Each row is a point on a tangle of strands that fork, close into loops and nearly touch. The rows are in no order.
Two points are linked if the straight distance between their rows is under 95.8. Some points are linked to none.
K_773: [-45  -9  18   3  -8 -30 -57  12  22  11  -7  52 -36  21   9  24  72  42
 -13 -19  40 -29 -46]
K_254: [-23  -5  15  -5 -20  -6 -33  37  10  74  21 -26 -31  -4 -20   0  -4  37
   8  -1  37  14 -42]
K_909: [-23   2  -2  -9 -17 -31   2  14 -28  -2  -3  -9 -30  10  16   8 -16  59
   4 -10  24 -21 -44]
K_949: [ -1  -5  34 -11 -24 -11 -67  19  18  28  -6  17 -21  53 -23  28  35  17
 -17 -31  15  23 -10]
K_503: [ 30 -25  14  -8 -24  -4   5 -17 -25   9  20 -14  11 -18   9  32 -41 -37
   6  17   6  20  17]
K_339: [ -3 -12  16  15 -18 -18 -16  10 -17  -5 -21  -1 -10   7 -40  22  56  26
  29 -15  19 -23  -6]
K_105: [-31   9 -48   1  41  21  19  13 -31 -37  13  -6 -12  47  20 -46   3  25
  16  35   4  25  10]
K_353: [ 13   8 -10   4 -11 -44  14   4 -26   5  -5 -16  -7  11  -5  -9 -38  27
  21  10  -6 -31  -9]
K_17: [ 24  -3 -41  -7  36  17  27  14 -24 -50  17  -8 -33  51 -12 -11   5   5
   8 -15 -16  -7 -20]
K_671: [ 27   6  53 -11  -5 -35 -37   3  24  20  22  63   3  25  29  16  27 -37
 -19 -24 -30  -5 -14]
K_420: [-28 -11  -2  12  32  27  -9  10 -37 -43  -4  -9 -39   2 -23  -4   6  56
  14  13  52  49   2]
K_67: [-43   2 -11  14  18  43  10   1 -33 -49 -23   8 -77   9   1 -14   4  47
   9  -1  49  10 -19]
K_825: [ -6  -9 -31   6  -5 -22  10   9  -9  18  10 -34  58 -16   0 -25 -12  -2
  -4   9  16  14  -5]
K_299: [  3   4  -2  14  16  -2  21  13  -6 -40 -15   9  54  -4  27  -7  59 -14
  17   7  10  -8  19]
K_132: [ 22  -2 -27  35  24  40  24   3  -5 -55   8  -4   0  -5  -5 -38  29  -2
 -25  -2 -26 -20  48]
K_871: [ 16  10 -32  26  24  53   9  23  -9 -28  29 -33 -25  33  -1 -35  -4  -3
 -17  20  -8  -6  56]
K_252: [ 40 -13 -11 -22 -47  16  11 -23   4  28  23 -40 -17 -11  -6  -3 -45   9
 -29  36  11  -1  -7]
K_437: [-32  17 -14  -5  16  -1  22  -7 -19 -58   1  -4  -9  21  -1 -22  22  45
  20  20 -17   1  -9]
K_877: [ 22  26 -16   8  10   1  50  12 -12   1   2 -11 -13 -29  23  -3 -29 -49
  -1 -16 -53  -9  10]
K_22: [ 41  26  14 -14  -6  -8 -12 -59  38  37  -4 -25  14 -36 -19 -12 -37 -35
 -23  62   2  -4  -2]
K_659: [-23   0  -1 -16 -14 -19 -15   3  24 -15 -23  38 -14  17  30  33  65  56
   5 -12  19 -35 -18]
K_699: [  3 -25 -40   9   3  24  22  10 -15 -77   0   7   3   8  11   2  27  -1
 -26   2  -3 -38  22]
K_264: [ 20  -8  13 -24 -38   4 -18 -11  29  92  21  16  14  -6  -7  15 -16 -70
 -12  41   2  12 -35]
K_449: [ 11 -25 -36  22  37  10  12 -42 -19 -29  14   4 -19  -5  18   0 -52 -43
   8   0 -47  31  42]
K_618: [ 18  -4  57 -10 -30 -40 -10  -9   5  57  11  57   7   6  11 -19  -8 -48
 -18  -9 -26   0 -11]
K_488: [ -8 -10   3  -8   0  26   0  -3  18 -17  -7  43  41 -33  -3  28  31 -22
 -19 -34  -6   1  35]
K_994: [-39  -7  15 -16 -21  16 -33  13  -8 -12 -11 -19 -16  14  10  38  51  50
   8 -10   7  25 -32]
K_875: [-12   0  -9   4  23  -3  17   1 -14 -28  24  -3  51 -12  -6 -20  13   4
   3  16  24  -4  19]
K_572: [ 14  -5 -11  17  13  -7  -9  18   7 -32  -7 -28  -1 -15   4  19 -13  23
  -3  -8 -27  -5  27]
K_970: [ -5  30  15 -18  13 -19   5  26   8  -4 -21  24  39  -7  14   1  67  -7
   8 -16   0   9   0]
K_534: [-22  -4  61  20  -3 -13 -19 -53  42  60 -16  37   8 -21  41  -2 -60 -56
 -38   5 -12   5 -10]
K_498: [-28  28 -11 -13  15 -24  -1 -26 -15  -9  12  -3 -18   2 -27   0  27  34
  27   1 -13   3   4]
K_157: [ 25   7  35  -6  11   1  42   4   1  11  37  13  18 -44  -9 -37   9 -34
   4   6 -32  -1   8]
K_764: [-44  18 -13  -5  16  12  10 -13 -27 -72 -37  18 -29  28  -4 -15  28  45
  10  17  43 -20 -20]
K_810: [ 36  -6 -41  -6  35   0  22  15 -19 -20  30   1 -36  20 -10  -4 -44  -2
  12   9 -33  -5  14]
K_799: [ -3  25  19 -17 -10 -43 -41  -2  14  40 -10   8  20   8 -21  -2  -3  -8
 -14 -16 -17   6  -3]
K_837: [ 11  17  42 -32   3  -9  -1  18  16  -1  -9  44  21   2  33  30  39 -22
  -7 -18 -34  14  -9]
K_660: [  4   6 -14 -34 -38  20  14 -11 -16  12  40 -31  -2  10 -13  -3 -16   8
 -13  -4  25 -10   2]
K_899: [-39 -11 -56  22   7  14   4  30   3 -37 -37   2  17  28  16  -6   4  50
  28   3  26  -6  10]
K_397: [ -2   2 -30   5   2  23  10   2  11  18   0 -33  -1  28 -11 -47 -36  46
  38  11  34   3 -18]
K_878: [  2   2   0  14  31  11  24 -37  -1 -25  -5  26  25 -27  21   4 -40 -39
  10 -10 -23  24  43]
K_684: [-12  -5  -3  12  25   9  -8  44 -19  -8  10 -29   1  -3 -10   6 -11  33
  28  18  44  48  19]
K_479: [ 16   3  33  -8 -23 -26 -37 -41  54  64   3   9   9 -38  43  13 -37 -39
 -49  28 -27   8  -1]
K_102: [  1  -5  43   0 -32   9 -61  24  36  15 -20  30  22  30 -14  15  47 -18
 -33 -35  -7   0  15]
K_7: [ 43  16  11  -9  -6 -22  -2 -35  26  38   0 -44  13   1 -18 -31 -16  -5
   0  39  33 -12 -25]
K_145: [ 16 -12  41  -7 -21 -17 -37 -27  24  31  11  -4  -3 -26  27  41 -22 -28
 -19 -13 -39  22   4]
K_176: [ 14   3  32 -16   8 -17 -20 -63  26  15  22 -11  23 -35 -12 -17  -8 -41
 -26  19 -24  18 -15]
K_247: [-16  -8 -38  26   1   0  -9  20  -1 -28 -60  -3  29   0 -25  11  19  24
   6 -18  16 -12  17]
K_822: [-37  13  17 -12 -18  28 -21  32  11  34 -13   0 -27   8 -17 -19 -13  60
   8 -24  51  10 -18]
K_898: [-16  -5 -45  14  60   3  13  15 -37 -45  15 -19 -49  16 -32 -20  -4  25
   3   1  21  -7 -37]
K_297: [ 14 -13 -52   0   4  16  29  15   0 -71 -48   0 -27  28   5  33  43   7
 -19  15   8 -37   6]
K_968: [ 24   4 -22  13  30   6  10  35  -6   4  16 -52   4   5 -12  -9 -39  -3
  14  33  35  26  13]
K_923: [ 24   5   4 -15   2   0   3 -11  17  29 -15 -30  21  29 -25 -19 -35  12
  28   5  41  14 -29]
K_465: [ 34 -12   9  -6 -13 -22  30   2 -13   3 -14  27   8   2   7  -8 -21  10
  32 -13 -29 -11   1]
K_733: [ -5  -5  17 -17 -12 -40 -13  33  -9  53  39  -9  -7 -15 -13  15 -12  20
   2  26  23  -5 -19]
K_830: [-38   5 -53  47  74  14 -15  28 -27 -22  -1 -18 -82  11 -14 -47 -15  29
 -14  -9  33  -6 -21]
K_307: [  8 -17  41  31  -5 -13 -15 -12   6 -10 -15 -17   7 -43  34  37   6 -36
 -16 -35 -31   7  20]
K_695: [-23 -18 -20 -14 -31  21  -3   1 -18 -55  -1   1  13  11 -17  23  12  28
 -28  -7   5 -19   8]
K_808: [-11  -4 -22  -1 -32  -8  14  -3 -10  42  -5  -1  22   7 -49 -20   1 -18
  34 -24 -22 -15  -7]
K_797: [-12   3 -43 -12  -8   0  26   4 -34  -2  29 -33 -25  27  12  -2 -17  24
  -1 -14  33 -11 -35]
K_209: [  1  -7  11 -17 -42 -26 -38  22  13  80  46   3   0   8 -25  17   6 -28
  -8  18   7  -3 -26]
K_826: [ 11  -1  34  11 -16  20  -1 -18  28  16  21 -14  23 -22  30   1 -21 -18
  17 -12  -2 -22  40]
K_915: [-46  15 -11 -10  -2  31   0  21   0  -2 -17  -8  10  21  -9 -10  -7  51
  35  -9  32  -3 -14]
K_839: [  8  -7 -13   2 -17   3  17 -10   0  38  -8  -4  53 -11  -7 -23 -27 -46
  23 -10  -4  12  -9]
K_319: [  4  -7  -5 -16 -45   4   5  -8 -29 -15   9  -9  22   0   4  30  -9 -11
 -24 -10   3 -13  23]
K_409: [ 39   3  58   3  -2 -10  28 -23  17  41   1  44   6 -30  16 -21  -2 -39
   0 -18 -38  11   1]
K_235: [-18   7 -41  24  46   9  20  43 -27 -28  21  -8  34  10  13 -44   6   0
  10  36  -5   6  27]
K_850: [ 20  23  27  28  22   1  29 -13  11   8 -13 -19 -13 -41  31  18  -2 -51
  -6 -37 -32   7  14]
K_601: [-17  14  33 -17 -17 -24 -12 -11 -19   5  -5  14 -27   7 -41  25  54   9
  13 -12 -28   5   3]
K_473: [ -8  13  18   4   4  29 -17 -21  38 -32 -28  -6  10  -4  -6  23  20 -19
  26 -23 -41 -13   6]
K_724: [ 44 -27 -29  15  18  10  18  -7   0   0  14 -18 -17  -2  17  -7 -69 -17
  11  30 -29  33  30]
K_332: [-11   8 -32  -9  -2 -12  13  12   6 -43 -57  21 -23   9  19  32  34  52
  -4  -5   8 -28 -18]
K_758: [ 36 -40  15  -6 -34  10  -5 -25  16  54  14  -9  16 -36  -7  18 -45 -47
   7  45   8  17 -18]
K_803: [ 16   2  12  15   2   5  46 -26 -11  15  16 -19   5 -54   5 -26 -10 -59
 -18  21 -42   0 -10]
K_440: [-12   5  37  -2  10  17  16 -35  10  -7 -19  49  11 -32  10  22 -22 -40
 -21 -41 -21  -3  27]
K_776: [-14   3  18  -3 -17   5 -33  16  44   1 -33  59  28 -13   4  25  51  -4
 -26 -33 -15 -27  26]

A piece is two or more points that can be reached from each other along the links. Count, over all rows, the pieces, the separate loops (a circle has one, a figure eight two, a Y none), the forks (points with three links) and the tips (points with one).
pieces -> 3
loops -> 0
forks -> 6
tips -> 12

Name the points in between on the shortest way along the links from the first point to the second, in order.
K_503, K_7 -> K_758 > K_264 > K_209 > K_733 > K_254 > K_822 > K_915 > K_397 > K_923
K_970, K_684 -> K_299 > K_875 > K_235 > K_105 > K_437 > K_764 > K_67 > K_420
K_465, K_209 -> K_353 > K_909 > K_797 > K_660 > K_319 > K_503 > K_758 > K_264
K_601, K_157 -> K_498 > K_437 > K_105 > K_235 > K_875 > K_299 > K_970 > K_837 > K_671 > K_618 > K_409
